The views of a scene show one set of named points, each view turned or mirrored, and shifted as a whole, with a little noise and some points left out.

Scene 1
View 1
(183): [-28 -11  -4   1   4   2 -16  15  11   6  -2 -23 -11   7 -18 -12   7 -13
  23 -19   4  -5  -1  39 -16 -26  -2 -41 -12  -8  28  -4 -17  -8   6  32
  14   4  21   7  -2 -15  -4   5  14   3   8 -29  -4 -27  22 -14  -6  -6
  15   1   7  -7 -12 -36  26 -21   6 -17 -35  21 -14  -1  12]
(40): [ 22  13  13  24  25 -11  -4  -9  -2 -12 -20  17  -5  -9  22   9  -7  -4
 -22  12   6   4   0  -1   0  -8  -8  20  13  11  -4  15 -15  17 -32  -5
 -10 -31 -15   2  30   7 -13  -3   4   0 -19   0 -20  -8  -3   5  18  -2
  14   4   7  31  26  31 -39   8  10 -13   1 -14  28  -9   0]
(157): [ 10  11   9  15  19   1  -5  -3   5  -2 -12   3 -11  -9   6  -2  -1  -5
   1  -4   2  -2  -6  14  -7 -11  -6  -8   6   4  12   8 -10   3 -17   7
   4 -16   1   5  12  -1  -2   1  13  -4  -8  -6 -10 -15   5  -2  12 -10
  17   5   8  19   7  -1  -4   3  14 -13 -14  10  15  -2   7]
(143): [ 14  14  19  18  32   3 -10 -12   6  -6 -26   3 -15  -5  12  13 -12  -1
 -13   2   6  -3  -5   1 -10 -11  -5   3  12   8   3   5 -11  16 -25   2
 -11 -25  -4   3  16  11  -5   0   4 -10 -16   1 -17 -19   5   0  14 -12
  14  -2   5  34  18   8 -23  18   9 -13 -15  -2  25  -1   6]
(98): [ -8  -1  13  14   4 -11  -9  -3   7  -2 -12 -14   5   2   6   7  -8  10
 -12 -14   7  -4   5  38  -1 -14  16  -7   0  -2  20   1  -6  13 -19   7
  11 -17 -14   7  12  -5 -17  10  13  -8 -13 -30 -14  -8  23   3   8   6
  22 -13   6  10  15   4 -14  10  -1  -5  -9   5  12 -19   7]
(78): [  5   2  -4   8  34   8 -10   4   5   0 -11   4 -27  -6  -7  -6   4 -29
  20   5   1  -4 -12  -6 -19 -24 -32 -22   6   5   7   3 -32 -10  -2  24
  -9  -7  28   4   9   3  10 -11   3   4   5   9 -11 -32  -9 -16   2 -25
   5  17   9  14  -8 -18  14 -21  29 -27 -38   9   0  17   9]
(28): [-25 -10   1   8   0  -4 -12   9   8   4  -4 -19  -3   5  -7  -5   1  -7
   7 -15   6  -5   5  43  -8 -21   5 -23 -10  -5  20  -2 -14   2  -5  20
  16  -4   5   5   6 -10 -11  11  13   2  -3 -36  -8 -17  22  -8   0   3
  19  -7   4  -7  -1 -13   2 -13   1 -10 -19   9  -5 -10  10]
(120): [-25 -11   1   9  -3 -11 -11   8   7  -2  -3 -19   3   8  -4   0  -3  -4
  -4 -17   7   1  10  42  -4 -20  12 -17  -8  -7  15   1 -15  12  -9  19
  16  -4   0   6  14 -10 -20  12   6   3  -6 -39  -9  -9  25  -8  -2  10
  19 -10   5  -3  12  -4 -12 -11  -2  -9 -13   1  -1 -19   5]
(214): [ 27  18  11  26  15 -12   6  -6  -5   4  -3  13   1 -26  16  -6   5   5
  -4  -3  -7 -13  -9  23   1   3   2   4   7   9  16  15   7  -7 -22 -10
  14 -25 -17   0  18  -5  -9  -3  28  -4 -14  -7  -4 -12   2  10  29  -8
  19  14  13  20   6  13  -8   3   7  -3   8  13  26  -7   6]
(117): [ -5   2  11   4  33   6 -18  -9  13 -12 -34 -10 -21  11   3  16 -17 -11
 -11   4  16   7   1  -3 -11 -24 -15  -7   9   4   0  -7 -28  23 -19  20
 -18 -18  10   8  14  11  -3   4 -11  -8  -8  -5 -25 -19   8 -10  -6 -10
  12 -11   2  29  17  -3 -21  14  17 -22 -33 -12  12   0   7]
(109): [-19 -17 -15   4   8   1 -12  21   5   1   0 -12 -14   3 -13 -14   8 -31
  24  -4   4   2   0  23 -17 -31 -21 -34  -7  -1  14   4 -34 -10   6  32
   9   3  29   1   8 -10  -3  -1   5  11  10 -17  -6 -27   6 -23  -7  -9
  10   8   6  -8  -8 -23  16 -39  19 -24 -37   7 -16   5   5]
(84): [-17  -3  15   7  19  -2 -18  -5  11  -7 -25 -19  -8  16   5  16 -20   1
 -14  -8  16   8   8  20  -7 -22   7  -9   1   0   6 -11 -19  28 -20  16
  -7 -17  -2   9  13   8 -11  10  -4  -7 -14 -24 -22 -15  21  -6  -5   5
  18 -19   0  22  22   1 -23  19   3 -14 -23  -8  11 -10   9]
View 2
(183): [-25   7 -34 -12  -3   7  -9   0   0 -23 -13  -4  17 -18   6  -4 -21  -3
  -1   1 -16  24 -41 -36   7  -5   3  14   5  -6   7   0  -3  -8  12 -36
 -16   4 -15  -9   6 -11 -26  -2  29  -6  -3   4 -23  29 -23 -23 -31 -28
  10   8 -22  10  25  -3 -20  14 -19  12  21  -5 -26 -12  10]
(214): [ 10  -2   4 -13   4  -4   5   9 -11   7  12   5  -2  23  19 -28   3  13
  32   4  -7   3  -4 -16   0 -10 -10  -6  -1  18  26  -9  -7   2   2  -9
   3   6  23   3  31   4  24  -5   2 -11  24  -6  13  -4   1  -8  19  -4
  15   0   0 -10   3  -2 -13   8  11 -10 -30 -32 -17  14  27]
(109): [-11  -3 -26  -8  -4   0  -5  -4 -11 -17 -14   1  11 -18   6 -14 -21  -4
   3   4 -12  26 -44 -35  19  -1   0  17   9  -6  -2  -5 -16 -11  10 -22
  -7  -4  -8  -8   5  -5 -34   0  24   8 -14  16 -35  18 -15  -7 -35 -16
  10 -11 -31  23  35   3  -4   3 -22  14  14  -6  -6  -9  11]
(98): [-21   2   0 -15  18   9  -1  28  -3  -6   3  -7   1  -5  20  -4  -4   6
  12 -16   0  10  -6 -23 -14   4   2  -2   3  -5  17  -2   2   2   5 -20
 -10   7   2  -3  19  -6   3  -4   7  -9  18  -6  11  10   9   1  -7 -23
  25  13  11   4 -12   4  -6  20  11  11 -15 -11 -20   9  19]
(117): [-29 -12 -20 -30  10   5  13  20 -26 -22  -4   4 -12  -5   1  -3 -12   4
  -1  -9  -6  11  -7 -20   5  -1  -8  -7  -9  -2  13  -2   5   7  14  -2
   3  -5 -18  -9  29 -31  -1   5 -25  14   0   7 -13  -4  16  33 -18 -26
  35 -17 -10  29   2  -4  28  10   9  20 -31 -15   9 -13  16]
(84): [-36  -3  -9 -23  21  11   5  28  -8 -18   0  -6  -7 -14  12   6  -8   3
   1 -19  -3  12  -5 -23  -9   7   0  -6  -5  -9  13  -1   9   4  11 -12
  -7  -1 -18  -8  25 -22  -1  -1 -15   6   7   1   2   4  14  23 -15 -28
  33   0   3  19 -15   1  13  19  11  25 -23 -10  -3  -3  16]
(28): [-24   5 -11 -13  12   7  -8  14   2 -15  -7  -7  10 -16  18  -4 -15   0
   4 -12  -4  15 -28 -29  -3   2   4   7   9  -7  11  -4  -4  -6   7 -29
 -15   8  -5  -4  12  -1 -17  -4  23  -6   6   3  -5  21  -7 -11 -22 -28
  17  11  -6   6   7   3 -11  19  -6  15   7  -8 -22   3  14]
(120): [-25   4  -1 -10  20   9  -8  24   3 -10  -2 -13   6 -24  22   0 -11  -3
   9 -20   0  19 -20 -28  -9   9   7   6   7 -16   7  -2  -6  -4   7 -25
 -14   6  -5   0  10  -2 -12  -6  21  -6   8   1   1  14   1  -7 -21 -23
  23  14   2  13  -1   9  -8  18  -1  18   0  -5 -16   9  16]
(143): [ -4 -15  -6 -25   6  -3  12  11 -24  -4   7  10 -13  18   5 -20   2  12
  19   1  -8   6  -1 -14   6  -8 -17  -9  -8  16  22  -8  -2   3   8   4
  10  -2   8  -5  34 -14  17   1 -22   4  16   1  -2 -12  12  20   5 -12
  24 -15  -8  13   3  -5  14   5  11   1 -42 -28   3   0  22]
(40): [  1 -17  17 -17  17  -4  16  22 -22   6  10   3 -19  15  12 -23   7  13
  27  -9   3   0   6 -13  -1  -3 -12 -13  -4   6  15  -8 -11   0   1  10
   8  -1  15   0  34  -7  22  -2 -22   4  15   5  11 -20  25  27   9  -4
  27 -15   4  17  -6   4  23   6  19   2 -54 -27  12  13  25]
View 3
(78): [ -1  14  15 -19  -7  -2  -4 -33  14  10   5 -14  13   3  17   5   3  -1
  -3   7 -37   9  16 -13 -13  -2  -7  -6 -15 -18  28  -2  11 -31 -30 -10
 -27  12  -5 -31  -3 -15  14  17   0  -6   7  -2  -6   6  -5 -15  13 -10
 -20  11 -19  20 -17 -16  34  -3 -22   8 -12  39   2 -16 -29]
(28): [ -9 -15   4  -3   9   4   5 -11   6   5  14  26  -4  12   9   7   1 -25
 -13  -7 -11   1  30  -8  -8  -1  13   2 -12 -11   1 -16  13 -15 -16   1
 -30  -1  13  10  -8  -1  22 -13  -4 -17 -11   2   0   3  15  12   0   9
 -17 -10 -21 -13  -2   2   1  -8 -17   2  27  14   4   0 -21]
(157): [ -6  -8   0  -3   4  -6   1 -25 -11 -10  -3   1  -1   7   7   0  10  -2
 -12   8  -9  14  11 -11  -4   0   5  -6 -15 -19  17  10  11 -16 -14  -5
 -14   6   8  -8  10  -1   2   6  -7  -5   6   4  -3   2  -1   7 -11  -3
 -20   0  -9   1 -16  -2  12  -1 -17  -6  -1   3  -6  -8  -1]
(120): [-13 -21   2  -2  19   2   2  -9   0  -8  12  33 -11  12   3  11   0 -24
 -19  -8 -10   1  25 -10  -9  -3  10   2 -10 -14  -2 -13  16  -6 -21   4
 -27  -3  16  19  -9   3  23  -8  -5 -14 -16   0  -3   0  19   9 -10  11
 -15  -6 -22 -25  -2   1  -8 -11 -13   2  24   7  -1  11 -12]
(98): [ -9 -27   2   6  20   0   6 -10 -14 -20   6  26 -15  13   4   5   2 -13
 -19  -2   1   8  18  -8  -3  -3   9  -1 -12 -12   9   5  13  -5 -10  -1
 -14  -3  16  10   4   7   9  -9  -6  -8  -7   3  -3  -2  13  16 -24  10
 -17 -11 -11 -21  -4   7  -6  -5 -11 -11  19 -12  -5   9   6]
(117): [ -3 -16  17  -1  10   9   8 -32 -15 -26   9   3 -10   3  11   6 -11   7
 -14   3 -34  13  16 -25 -18   0 -14   0 -18 -13  38  12  26  -1 -41 -12
 -12  -3   3 -26  -4   1  14   9  -8  -1  -2 -11 -23 -17   7 -12 -22   4
 -29  -3 -29  -6 -20 -16  16   0   0 -15 -15  24  -4   3  15]
(143): [ -6 -18   6   6   9  -5   3 -28 -23 -29  -5  -1  -8   4   9   0   2  11
 -13  10 -11  19   3 -16  -6  -1  -7  -4 -16 -20  32  24  15  -3 -20  -8
   0   1   8 -22  13   0  -1  17  -5   3   7  -1 -12  -4   1   1 -30   0
 -23   2 -11  -1 -20  -7  12  -1  -6 -16 -16   0 -12  -1  22]
(109): [ -6   9  11 -23   3  -1  -6 -17  23  21  14   8  10   7  10  11  -2 -21
  -6  -6 -39  -2  30 -12 -14  -4   0  -6 -10 -14   2 -23  13 -24 -34   1
 -42   8   6  -3 -18 -14  29   1   1 -16 -10  -2  -1   8   7  -6  21   3
 -18   3 -26   3  -5  -8  16 -11 -22  21  13  44   9  -5 -46]
(40): [ -8 -19   0   1  16 -17  -6 -23 -27 -43 -13  -2 -18   7 -11   2   2  20
 -10  12  -3  20  -6 -16  -4  -2 -10 -10  -9 -32  16  28   9   4 -21  -3
   5   3  14  -9  15  -1  -7  33  -5   9  -4  -4 -12   7  -8   6 -36  -6
 -22  12   5  -2 -22  -2   1  -2  -4 -15 -29  -8 -12   8  33]
(214): [ -9 -13  -7   3   8 -17  -6 -17 -19 -16 -14  -3   0  11   0  -5  19   2
  -9  11  17  19   2  -2   5   1  12  -9 -10 -20  10  21  -1 -18   5   0
  -5  10  15   2  24   1 -12  14  -3   0  13  10   6  10  -6  22 -16  -7
 -15   2  15   8 -19   7   5  -4 -20  -5   4 -19  -8 -10  10]
View 4
(98): [  7  -1  19   9  -6 -19  23  -4   5  -5 -11  -5  19 -17   8 -34 -17  -3
 -21  19 -15  19  -2   3  39 -12  -5  16  13  11   6 -17  -9 -16  -8  13
   8  15  -2  18  -2  11 -10  -2   8 -11 -15   0  20  10  -9   1  -9  11
 -23  21  -7 -14  -6  -4  19 -14   5  -2 -16  12  -2  12  -3]
(157): [ 21   4 -12  -1 -14 -11  -3  -1   0  -6 -12  -2  13  -6   0 -21  -6  -7
 -10  -7   1   7   9  -2   4  -9   1   6  15  11  10  -2  -2  -8  -5  11
   5   8   4  -4  -4   2  -5   2  17  -1   7   0  12  27  -3  -5  -6  -1
 -12  15  -5  -2   0  -4   9  -2  -6   6   0  15  -2  11  -4]
(28): [  6   3  -6  14 -14 -16  26  16  -1  23  -5   0  22  -4  -1 -36 -10  -9
 -19   7 -12   6  -5 -13  16  -2   2  -2   4  24   2  -8  -3 -27  12   6
 -10  17  25  23  -6 -15 -14  -8  16   2  -8  -8  22  24 -27   7   0  34
 -16  13 -11   2  -3   1   7  -1   0  13  -3  28  -7   1   1]
(40): [ 11  10  -1   2  -9 -10  -8 -23   3 -18  -9   3   7 -13  10 -17 -19   3
   3  -1   1  18   8   9  22 -15   6  21  20  -7   6   0 -25  13 -13  23
  26   9 -16 -10  -2  37   0  12   3 -12   6   5  13  16  15  -9  -9 -19
 -12  25   0 -21  -2   2  23 -15  -8 -11 -11 -11   4  18  -6]
(78): [ 22  10 -51   9 -23  -3 -16   7  -3  28 -18  14   0  -2 -11  -1   2   1
  -3 -36  11 -12  12 -19 -21  -9   9  -7  10  19   5  20   7  -4  22  11
   4  14  16 -27   2  -4  -6  -1  25   4  31  -6  19  43 -14  -1   8  11
  -5   4   4   7   8  -6   6   7 -14  22   6  31   2   1  -4]
(183): [ 12   1 -24  14 -17 -10  23  28  -1  38 -12   3  18   1  -7 -31   0  -9
 -24  -8  -7  -4  -1 -22  -1   0  -1 -12   3  39   3  -2  12 -30  24   0
 -20  19  36  16  -6 -33 -17 -14  26  11   0 -12  22  34 -38   9   7  45
 -15   7  -7  17   0  -5   0   9  -2  28   6  44  -8  -8   3]
(120): [  1   4   0  20 -11 -21  37  12   4  27  -7   0  19 -10   2 -40 -10  -4
 -22  11 -20  12 -11 -14  29  -3  -1   1   7  28   0 -14  -2 -25  13   5
  -5  22  26  32  -1 -13 -16  -9  17  -3 -15  -8  26  15 -32   9  -1  39
 -23  17 -12  -1  -1  -2  10  -7   9  14  -8  29  -7   1   3]
(84): [  7   1   5  20  -9 -21  18  -7  12  17 -22   8  10 -27   4 -22 -12   6
 -23  -1 -15  16  -5   2  35 -20  -5   7  12  18  -1 -14   4 -14   4  12
  16  20  -4   6  10  11  -9  -2   8 -13 -11  -2  25  12 -16   4  -2   8
 -19  17  -1  -7  -1 -16  23 -18   5  11 -27  30   5  10  -4]
(117): [ 13   1 -13  21 -16 -17   2 -12  15  23 -26  18  -1 -28   0  -4  -7  12
 -16 -22  -3   9   5   3  18 -25   2   6  14  11  -4   1   7  -4  12  14
  23  22  -9 -13  16  16  -6   1   9 -12   6   0  24  21  -7  -3   1  -3
 -11  12   7  -6   4 -20  24 -21   1  13 -28  31  11   4  -5]
(143): [ 17   1  -1   4  -8  -8  -5 -15   6  -9 -18   3   8 -19   1  -9 -12   3
 -11 -10   3  12  12   6  17 -20   0  17  16   0   7  -2  -2  -1  -8  15
  25   7 -19 -11   7  18  -2   2  12 -13   6   3  11  20   6  -7  -7 -15
 -14  15   2  -9   2  -9  17 -13  -3   2 -16  16   6  15  -4]
View 5
(78): [-24  27  10  20 -30  12 -19 -11 -15  -3 -24  -3 -19  13 -14   5   9   6
  31 -15  30  -7  12   7  18   4  -3  -6  -2   6   1  12 -12   6  12   1
  19 -34 -18   2  14 -11   2 -11  21 -30  -6  -4  -1  22   0   4 -14   0
   3 -16  20   7   1 -12   2 -24 -42   3  -1  19  28 -12 -31]
(183): [-49   3  20  -3 -22  10 -29   4  -8  -1   2  -2  -9   5  -2  10  12   8
   5 -16   0 -10  -5   2  18   4  -5 -19  20  24   9  21 -15   0  32  -1
 -23 -30 -18  26   8  -4 -13 -10   5 -13   1 -35   3  15   9   6  -6 -11
 -13 -34 -14  -1   2 -10 -11  -8  16   1   5  15  34   8 -35]
(109): [-25  14  21   6 -35   7 -29  -1 -17  -4 -15  -6 -12  13  -5   3   5  13
  10 -18  14   0 -11   2  22  -7   3  -2  18  23   2   8 -15   0  28  -6
  -3 -40 -22  24   8 -12 -13 -14  15 -23  -1 -32   3  14   7   3  -6  -4
  -2 -21   6  -4   2  -8 -10 -20  -3  -1  -4  19  30   6 -41]
(98): [ -9   1 -13  -2   9   8   8  12 -11  -2  22   4   4 -18  -9  14 -17   2
   1   1 -12 -12  -6  -8  16  12  -2 -16 -10  12  -4  12  -5  24  -2   5
  -7  -7  -5 -15 -15  10  -2 -10  -7  -1   0   3 -12 -13  -7  -3  -9 -19
   4 -11 -22  -7   2 -11  -5   3  19  15  -7 -10  21   8  -6]
(117): [-15  14  -5  32  -3  21  -9  -4 -18  -7   5  -1 -11   2 -19   8 -13  16
  27 -13  13   1  24  -5  20  17  -5 -15 -20  -9 -11   3  -3   9 -15   2
   9  -1 -22 -18  -6   4   5 -13  11 -11   5  11 -30 -14 -24 -17 -16 -17
  23  -7  20  -6 -10 -24  13  -3 -23  13  -2   9  25  -4 -25]
(84): [-13   3 -10  19   7  15  -6   9 -11  -7  18  -2  -3  -6 -14  10 -19  16
  13  -8  -6   0  11 -12  20  18  -4 -21 -15  -5 -13   5  -2  14 -10   3
  -8   5 -17 -14 -14   8   0 -17   4   1   6   4 -27 -22 -21 -20 -11 -19
  18  -8  -1 -10  -6 -22   6   8   6  14  -1  -2  26   8 -17]
(157): [-20  17  -8   8  -8  12   4  -2  -9  -1  -4   3  -8 -10 -17  12  -1  -5
  23  -2  13 -20   5   4  13  13  -6 -12 -12   8  -2  21 -11  23   6   6
  16 -22  -3 -16   9   3   2  -3   4 -16 -14  11  -3  12   1   7 -14  -9
  -2 -11   0   7   7 -12   6 -16 -24   8  -7   6  20  -7  -7]
(214): [  2  15 -24  -6  -1   3  30   4  -5  -1   5  12   6 -28 -14  17  -7 -17
  13  13   5 -30  -7   3  12   9   0  -3 -20  10   1  20 -15  39   0   8
  23 -23  11 -36   1   8   6  -1 -10 -16 -15  25  10   8   6  15 -16 -13
  -2  -4 -18   6  17  -4   0 -13 -15  13 -19  -9  12 -11  14]
(40): [ 27  18 -27  16   2   6  25   2 -13  -7   4   3  -3 -19 -23   8 -26   0
  20   8  13  -9   0  -4  19  12   4  -1 -31  -4 -11   2  -6  37 -17   5
  30  -7   2 -44 -19  11  11 -10  -1 -12  -4  35 -12 -13 -14  -7 -14 -11
  22  12   4  -6   1  -8   7  -7 -25  18 -20 -15  14  -8  10]
(143): [ -3  16 -20  19   6  15  16  -2 -13  -2   5  -1  -6 -12 -22  10 -16   1
  24   0  14 -13  13  -4  18  20  -7 -15 -27  -6  -9   8  -5  23 -16   4
  23  -6  -4 -34  -5   9   9  -7   3  -9  -5  25 -15  -5 -15  -5 -15 -15
  17  -1   6  -1   1 -21  14  -8 -26  15 -10  -2  18  -9  -2]
View 6
(183): [-16  44 -10  -2 -26   9  13 -17  12   9 -12 -14  30  18 -10  15 -20   9
  -8  -9 -24 -24  -6   5  12  20  14 -10  27 -10   0   0  10  27  23  19
  13 -30  -6   5   8  -3  -1 -10  -2  10   6 -25  -8 -34  -4 -11 -10  -9
  -5 -10   0 -21  11   9 -25  43  -8  18  12   3  23   6 -10]
(98): [  5  -4   8  21 -19   5  10  -2  21 -21   6 -13  -4 -17   0  -8  -2  -4
   8  -5  -2 -20  -7   8 -10   2   2   3  25   5  -1  22  15  22  15  17
 -13  11   8  -8   2   6  20  -4   5 -13   0   1   9  -5   8  -9  -6 -37
   4 -10   2 -21   9   1 -12  10  24  16   7  18  27  -1   9]
(120): [  6   5   1  10 -21  18  13 -13  25 -14  -3 -11   7  -7   1  -4 -14  11
  -6  -5 -14 -17  -7  -5  -2  10   3   0  35   2  -4  19  17  29  22  16
 -13  -1  11   0   7   1  19  -5   3  -8  -2 -16  -2 -11   0 -13   3 -31
   2 -12  -5 -21  18   1 -22  20  11  14   4  13  31   2  -1]
(40): [ 17 -40   7  28  31   7  -5   2  14 -33  18   0 -12 -39   2  -2  18  -5
  30  -3  10  -9 -19 -12 -15   4   1  22   8  21   4  26  18  -9  -7   5
 -16  37   1 -22   9  -6  -4  11   6 -27   7  26  12   5  17  -6  -8 -25
  -4  10 -15   4  -5 -14   3 -46  40  24   0  11   6 -22  42]
(84): [-13  -7  -4  24 -10   4  16 -20  39 -27  -7  -4   4 -15   5   1   1  10
  14   9  -8 -29 -14   2  -2  21   2   5  33  12   5  27  25  20  22  19
 -13  12   7  -7  11   4   3  -1  -4 -19  12  -3   4  -4   0 -16  -7 -33
   0  -5 -26 -14  10 -11 -16  -5  30  31  14   8  22  -2  28]
(143): [ -6 -12   0  23  16   1   4  -6  17 -25   4  -4   1 -21   1   8  12  -6
  28  -1   3 -20 -16   2  -9  16   4  14  14  12   7  19  19  -2   2  13
  -6  19  -4 -18   6  -4 -11   5  -1 -14  14  18   9  -8  16  -9 -13 -22
  -6   3 -13   1  -7 -10  -2 -27  32  29  11   7   8 -15  38]
(28): [ -2  18   1   5 -22  13  11 -12  19  -8  -4 -13  13   2  -4   1 -18   5
  -4 -10 -16 -22  -8   2   2   9   6  -6  27  -2  -1  11  11  27  22  16
   0 -12   4   2   6   1  14  -7   2  -3   0 -15   2 -17   0 -10  -4 -24
  -2 -11   0 -21  12   1 -20  29   5  15   9  10  29   2  -4]
(214): [ 19  -2  10  17  10   1  -1  16 -15  -7  22 -15  -4 -18  -6   0   2 -23
  17 -21   7  -5 -11   6 -11  -7  11  11  -2   5  -1   8   5   0  -8   8
  -5  13  -4 -19   1  -3   5   1  11  -6  -3  22  16  -5  19   4 -14 -17
  -6   0  22  -6 -11   2  -1 -10  17   9   4  17  12 -13  10]
(109): [ -7  39 -12 -10   2  23   2 -27  11   4 -15  -1  33  13 -13  23 -20  26
  -7 -14 -26 -13 -12 -15  14  28  17  -6  24  -3  -2  -4   8  14  18  10
  16 -25  -3   6   9 -17 -10  -1  -3  11   8 -23 -17 -36  -6 -14  -5   7
  -5   2 -12  -9  14   1 -23  26 -15  15   8  -9  16   1  -9]
(78): [-16  24 -18  -6  21   9  -1 -22   1   1  -6   4  30   6 -10  36  -2  12
  15 -12 -16 -15 -18  -7  10  31  17   4   9   5   5  -6  13  -5   3  10
  19 -17 -18  -7  10 -23 -31   5  -3   7  20  -1 -14 -35   5 -10 -19  16
 -12   9 -13   8  -4  -3 -13  -4  -2  27  13  -9  -3  -7  16]
(117): [-23  -6  -9  20  10   8   6 -27  35 -24  -8   6  15 -11   6  16   9  13
  23   6  -8 -28 -19  -3  -1  30   4  10  26  12   8  22  22   6  16  16
  -3  11  -4 -13  10  -7 -17   8  -9 -14  22   1  -3 -13   4 -16 -16 -20
  -8   3 -36  -1   4 -14 -13 -20  27  34  15   1   6  -9  41]
(157): [  1   4   2  14   7   5   4  -1   4 -11   6  -8   7 -10  -5  11   1  -5
  16  -9  -2 -14  -9   4  -2  11  11   8  10   4   2  11  13   2   3  15
   0   4  -7 -13   6  -5  -7   1   1  -8   8  11   6 -15  13  -8 -11 -14
  -4   0   2  -5  -6  -3  -7  -3  18  23   6   8  13  -8  17]

In a view up to two points have been moved. Name them for each view, in the order of its rows, or write -.
view 1 -> -
view 2 -> (143)
view 3 -> -
view 4 -> (98), (120)
view 5 -> (157)
view 6 -> (40)
